The views of a scene show one set of named points, each view turned or mirrored, shifted and resized as a whole, with a little noise and some points left out.
In the rows, 128 means zero.

Scene 1
View 1
J_977: [130 112 112  92 144 139 159 148 134 150 136  96 139  95 125 104  93 115
 116 157  98]
J_785: [108 137  88 124 124 136 117  89 149 158 130 157 115 131 109 114 143 147
 138 107 105]
J_895: [112 135 106 102 137 133 142 141 146 141 130 139 119  95 117 125 128 131
 123 138 115]
J_717: [104 153  91 114 122 139 126 124 159 159 112 158 120 113 112 132 153 133
 122 112 117]
J_762: [124 115  97 111 134 141 138 106 136 161 137 117 131 123 118  96 107 130
 129 132  91]
J_394: [135 120  98  94 130 154 157 143 142 180 112  87 157 112 125 103  97 100
 105 144  89]
J_309: [102 143  81 132 119 137 107  81 154 161 126 172 111 137 106 118 155 151
 139  97 106]
J_41: [106 116 121 108 157 115 140 129 132 104 170 149  92  86 116 118 118 156
 145 149 119]
J_678: [107 131  98 120 135 128 123 102 144 140 142 158 105 115 111 116 138 151
 140 120 111]
J_461: [111 151  89 109 120 145 132 130 157 167 106 145 130 113 113 128 146 123
 116 116 112]
J_448: [106 152  82 119 117 143 119 110 159 167 107 160 123 125 110 128 155 134
 125 105 112]
J_58: [119 118 112  99 145 132 151 138 135 138 143 119 123  96 121 110 107 129
 126 148 107]
J_868: [112 134  90 117 127 140 127 105 148 161 126 144 123 124 113 113 135 137
 130 116 104]
J_724: [109 129  95 120 133 132 123  98 144 147 139 153 111 120 111 112 135 147
 139 119 106]
J_453: [106 163  84 112 113 149 125 129 166 174  94 155 131 118 111 136 160 122
 114 105 116]
J_421: [122 107 121  95 153 126 157 144 129 129 156 111 120  88 124 106  94 131
 128 160 105]
J_660: [113 117  95 122 137 131 123  85 137 148 148 144 111 127 111 101 124 150
 144 120  99]
J_749: [106 154  89 111 120 142 128 128 159 164 108 153 125 113 112 131 151 127
 119 113 115]
View 2
J_309: [ 95 125  90 134 178 135 103  97 132 114 103 103  97  61 113 114 141 104
 105  96 167]
J_461: [123 100 115 120 128 180 109 140 122 138 124  89 140  76  94 110 152 104
  78  96 160]
J_895: [133 105 120 120 104 154 118 153 154 112 153  89 145 107 105 108 132  93
 108 120 141]
J_394: [150  73 173 181  75 202 129 153 128 144 144  98 150 118  63 157 184 125
  60 123 137]
J_785: [106 120 102 143 159 137 110 106 139 113 113 102 104  76 108 121 144 107
 105 105 159]
J_41: [131 118 117 129  98 108 128 146 194  78 177  98 132 138 121 110 109  85
 151 143 123]
J_977: [152  84 167 171  61 173 133 160 158 120 167  97 151 139  78 149 161 112
  92 139 126]
J_660: [112 119 120 167 142 122 118 101 158  99 129 110  99 101 104 138 143 111
 119 124 147]
J_868: [118 108 117 143 133 154 112 124 139 118 127  96 122  88  99 121 149 106
  96 109 154]
J_717: [116 108 101 109 140 165 107 136 129 127 124  88 135  73 107 100 140  97
  88  95 164]
J_749: [120 103 105 111 135 174 107 139 125 133 123  87 138  71 101 102 146  99
  81  94 164]
J_678: [113 121 104 135 142 127 115 117 156 100 132  98 114  93 113 117 132  98
 120 116 150]
J_448: [107 111  99 120 154 165 104 122 122 131 111  91 123  62 105 106 148 103
  84  91 169]
J_762: [129 102 148 187 112 150 126 119 151 111 138 110 115 116  84 154 164 120
 101 131 137]
J_421: [149  95 155 161  66 145 134 157 178  99 178  98 148 149  93 138 141 101
 118 148 117]
J_724: [111 119 109 146 143 130 116 113 151 105 128 102 110  93 109 124 140 103
 115 115 151]
J_453: [115 101 101 104 143 187 102 140 110 143 112  83 139  56  98  99 151 102
  68  82 171]
View 3
J_868: [127 148 113 122 121 126 155 152 130 132 148 119 128 137 112 127 114 109
 122 127 134]
J_41: [124 111 178  84 110 135 149 119 135 119 152 113 132 155 124 157 114 118
 129 148 120]
J_453: [120 165 103 126 121 108 177 194 137 149 142 123 138 134 112 111 110 100
  98 126 145]
J_678: [120 137 129 109 108 121 157 147 126 122 154 126 131 142 110 139 103 109
 138 125 127]
J_724: [123 139 122 116 111 124 153 144 125 123 153 125 128 140 108 135 106 110
 139 124 128]
J_461: [126 156 111 124 126 120 167 175 138 145 143 117 134 136 116 117 117 104
  99 131 142]
J_421: [145 120 156 103 142 158 135 109 141 130 139  95 121 150 130 144 139 120
 103 157 128]
J_762: [144 141 108 129 136 151 132 118 127 124 145 109 116 137 114 131 129 118
 126 134 130]
J_448: [118 159 104 125 113 109 171 180 130 138 148 127 134 134 109 118 104 102
 118 119 138]
J_717: [118 153 118 116 115 112 172 178 134 141 147 123 137 139 114 122 108 103
 109 128 139]
J_309: [114 153 100 124  98 107 163 167 119 123 157 138 131 133  99 127  92 104
 149 108 131]
J_58: [141 129 142 108 138 148 143 124 139 133 141 101 125 148 126 137 134 117
 103 149 131]
J_749: [120 156 115 120 120 113 171 180 136 144 144 121 137 138 114 119 111 103
 103 129 141]
J_977: [152 132 133 119 155 161 134 117 143 139 134  91 120 144 130 131 148 119
  89 156 135]
J_660: [129 138 116 120 113 134 143 130 121 116 155 124 123 139 106 138 107 113
 150 122 125]
J_394: [157 152  98 139 165 159 135 133 144 149 131  90 117 136 126 114 151 116
  80 149 144]
View 4
J_749: [142 124 131 129 125 115 150 123  74 102 119  85 141 140 103 110 112 151
  89  64  92]
J_762: [156  74  95 145  97 119 112 163 113 144 112 155 152 120 113 148 118 135
  92 100 111]
J_461: [143 109 134 130 122 112 145 128  80 105 123  89 149 140  99 112 118 153
  87  66  90]
J_678: [156 145  93 134 123 132 144 137  92 119  97 123 117 119 127 139  97 129
 100  89 120]
J_421: [141 106 101 123 117  94 119 159 181 141 126 155 148 143 126 170 150 135
 104 143 100]
J_453: [140 118 141 132 125 117 154 116  58  95 122  70 146 141  93  99 111 156
  84  49  86]
J_895: [140 127 119 120 128 103 139 135 131 117 124 112 140 144 116 138 133 143
  97 104  95]
J_58: [141 104 109 125 116 100 123 151 155 133 122 139 149 143 118 155 141 139
  99 122  99]
J_448: [150 124 123 134 121 129 151 125  54 103 109  87 135 129 105 108  97 147
  87  54 100]
J_660: [163 116  81 142 108 137 129 152  89 135  93 147 126 109 127 145  93 126
  98  91 128]
J_785: [160 125  97 142 114 138 142 136  61 120  97 118 126 112 118 125  88 134
  93  67 119]
J_41: [146 172  86 113 136 114 140 141 166 128 105 144 110 134 146 171 123 120
 113 140 122]
J_724: [159 122  92 139 115 132 136 145  90 127  98 134 127 115 124 141  98 130
  96  89 121]
J_868: [151 113 110 136 115 122 137 138  87 120 111 116 139 126 112 128 107 140
  92  78 106]
View 5
J_453: [174 203 125  99  98  26 161 122 134  57  88 151 132 156 154 116 111 110
 164 226  85]
J_309: [127 199  82 116  65  77 139 136 115  73  78 158 137 139 135  65 128 112
 128 192 146]
J_785: [139 178  82 112  87  83 135 138 128  70  94 165 134 136 129  85 128 110
 129 186 146]
J_868: [155 162  94 104 112  74 137 135 139  68 110 166 133 137 128 116 125 112
 138 189 125]
J_461: [170 176 118  98 118  44 151 129 138  65 104 158 130 146 143 126 113 115
 157 208  93]
J_977: [202  95 100  92 191  90 122 134 181  53 164 182 120 124 108 194 125 104
 148 171 107]
J_749: [160 182 120  97 111  44 153 137 128  71  98 156 129 144 144 114 110 122
 156 207  96]
J_678: [126 153  88 107 111  91 131 154 124  87 109 166 132 126 119  90 122 127
 128 170 141]
J_717: [151 179 117  98 110  49 151 142 121  79  98 156 132 141 141 104 109 126
 153 203 102]
J_724: [139 156  82 109 107  91 129 146 130  77 109 168 131 127 119  97 126 119
 127 175 145]
J_895: [160 131 115  91 157  70 138 155 139  85 132 167 128 127 123 137 107 132
 153 180 104]
J_762: [178 129  69 110 133 106 117 126 171  44 137 182 127 128 109 149 141  89
 122 168 147]
J_58: [173 103 100  93 175  94 124 151 158  73 153 180 125 120 108 159 119 121
 142 164 119]
J_660: [145 147  69 112 106 103 121 139 142  66 116 174 131 127 114 106 136 105
 120 169 155]
J_394: [231 126  97  98 165  68 130 105 197  20 150 178 120 141 124 207 135  78
 153 201  98]

Which points are out of place in each view (at most two, in the order of its rows)? Write - if all are in place.
view 1 => J_762, J_868
view 2 => J_895
view 3 => -
view 4 => J_724
view 5 => J_453, J_660

Scene 2
View 1
J_317: [124 131 149 161 104 142 135 137 167 130 130 148 121 154 137 118 129 105
 150 136 133]
J_733: [125 128 151 169  92 137 123 139 160 120 123 160 137 152 134 122 120  98
 143 126 127]
J_336: [119 130 151 170  92 145 129 133 169 124 135 147 124 152 137 118 113 101
 156 131 134]
J_23: [143 131 143 145 122 120 133 152 142 124 104 174 144 159 128 134 154 115
 111 127 119]
J_156: [122 149 145 161  75 124 128 129 155  89 136 149 156 153 108 132  98 119
 140 117 125]
J_698: [128 138 145 156  99 129 131 137 155 111 126 155 141 156 122 130 124 115
 135 126 127]
J_152: [136 147 136 133 119 117 146 142 152 112 123 151 138 160 115 136 143 132
 122 131 128]
J_777: [144 138 136 128 135 116 147 151 146 126 109 163 135 163 121 138 163 129
 110 133 125]
J_437: [142 133 139 133 139 125 146 150 152 136 111 159 124 162 132 131 166 122
 118 139 129]
J_327: [129 138 145 159  92 127 128 138 152 108 122 161 146 154 122 130 120 112
 132 123 124]
J_998: [137 138 140 139 121 121 140 145 151 121 117 160 137 160 123 133 148 122
 121 131 126]
J_894: [132 140 139 137 123 126 148 142 159 123 126 147 126 160 124 130 147 124
 130 136 132]
J_987: [105 161 143 164  58 134 137 112 175  80 163 121 145 149 100 126  71 125
 167 122 137]
View 2
J_327: [ 96 147 133 136 111 140 119 149 126  94 106 134 181 115 145 156 118  76
 139 121 138]
J_733: [100 143 133 140  94 136 115 150 122  93  89 133 193 118 141 165 128  83
 158 120 139]
J_317: [107 146 145 126  95 140 117 145 109 108  88 130 188 124 136 161 143  94
 166 126 128]
J_23: [109 154 111 115  94 159 119 148 144 112  99 131 170 107 147 155 135  71
 109 139 113]
J_987: [ 79 141 191 159 162 113 124 144  87  77 131 138 185 134 145 144  96  89
 182 101 167]
J_336: [102 141 151 138 100 131 116 146 104  98  88 132 194 126 137 162 134  94
 178 118 139]
J_156: [ 86 146 151 150 136 129 121 149 121  82 122 137 179 119 150 151 101  74
 146 113 154]
J_894: [113 153 142 104 109 157 124 144 113 127 105 127 166 121 142 145 145  89
 131 143 106]
J_998: [108 156 135 110 115 155 123 146 125 118 111 130 165 116 145 145 134  80
 122 139 114]
J_437: [118 156 124  96  93 163 122 145 127 133  96 126 165 113 143 149 152  85
 118 149  98]
View 3
J_987: [164 138 144  86  65  47  83 100 142 172 120  89 129 169 104 121  99 221
 153 146 113]
J_156: [163 138 127  90  92  62  74 120 160 175 116 129 117 138 101 140 103 173
 167 139 119]
J_733: [149 113 138 108 107  66  87 149 200 162 112 142 112 142 112 128 130 161
 174 141 143]
J_152: [136 132 122 100 128  95  98 113 146 149 119 152 126 128 115 143 137 126
 153 123 138]
J_777: [128 126 119 107 145 106 100 124 155 143 117 169 125 116 117 147 150 100
 155 117 147]
J_698: [149 125 129 101 111  76  88 132 173 160 116 143 119 136 110 136 127 150
 166 135 136]
J_336: [141 109 147 110 101  62  97 144 196 154 116 127 120 157 116 116 137 178
 166 145 145]
J_327: [153 125 127 100 108  72  82 135 177 165 115 144 116 132 108 140 122 152
 170 136 135]
View 4
J_777: [145 117 130  83 105 118 133 145 137 128 129 111 113 115 120 120 136 147
 132 141 142]
J_23: [147 115 134  86 111 128 140 152 134 119 126 104 123 114 120 108 120 152
 131 133 133]
J_437: [152 119 131  83 112 112 139 143 132 131 134 107 123 117 123 124 137 155
 137 134 147]
J_336: [169 120 120 105 136 132 124 112 128 121 101  92 137 111 148 122 109 175
 150 113 120]
J_733: [162 118 125 100 131 138 130 128 128 116 103  94 135 111 141 111 102 169
 144 117 117]
J_317: [166 120 123  99 132 125 128 119 128 125 110  94 136 113 143 125 117 171
 149 117 129]
J_156: [152 114 112 106 117 150 111 115 138 110  85 103 110 107 146 109 101 154
 138 129 101]
J_987: [162 116  95 120 125 151  90  81 139 114  66 101 106 104 166 125 103 162
 151 123  93]
J_698: [155 116 122  98 120 136 123 127 134 117 104 102 121 111 137 114 111 159
 139 128 118]
J_327: [154 116 122  99 120 140 125 129 135 114 102 101 121 110 138 110 107 157
 138 127 115]
J_998: [149 117 124  90 110 123 127 133 136 125 118 109 114 113 129 120 128 150
 136 137 132]
J_894: [155 118 121  91 115 119 125 128 135 129 118 106 118 114 133 127 133 156
 141 133 137]
J_152: [148 117 120  91 108 125 122 129 137 126 115 111 108 113 131 123 131 149
 136 140 132]

Which points are out of place in each view (at most two, in the order of its rows)? Write - if all are in place.
view 1 => J_998
view 2 => J_894
view 3 => -
view 4 => -
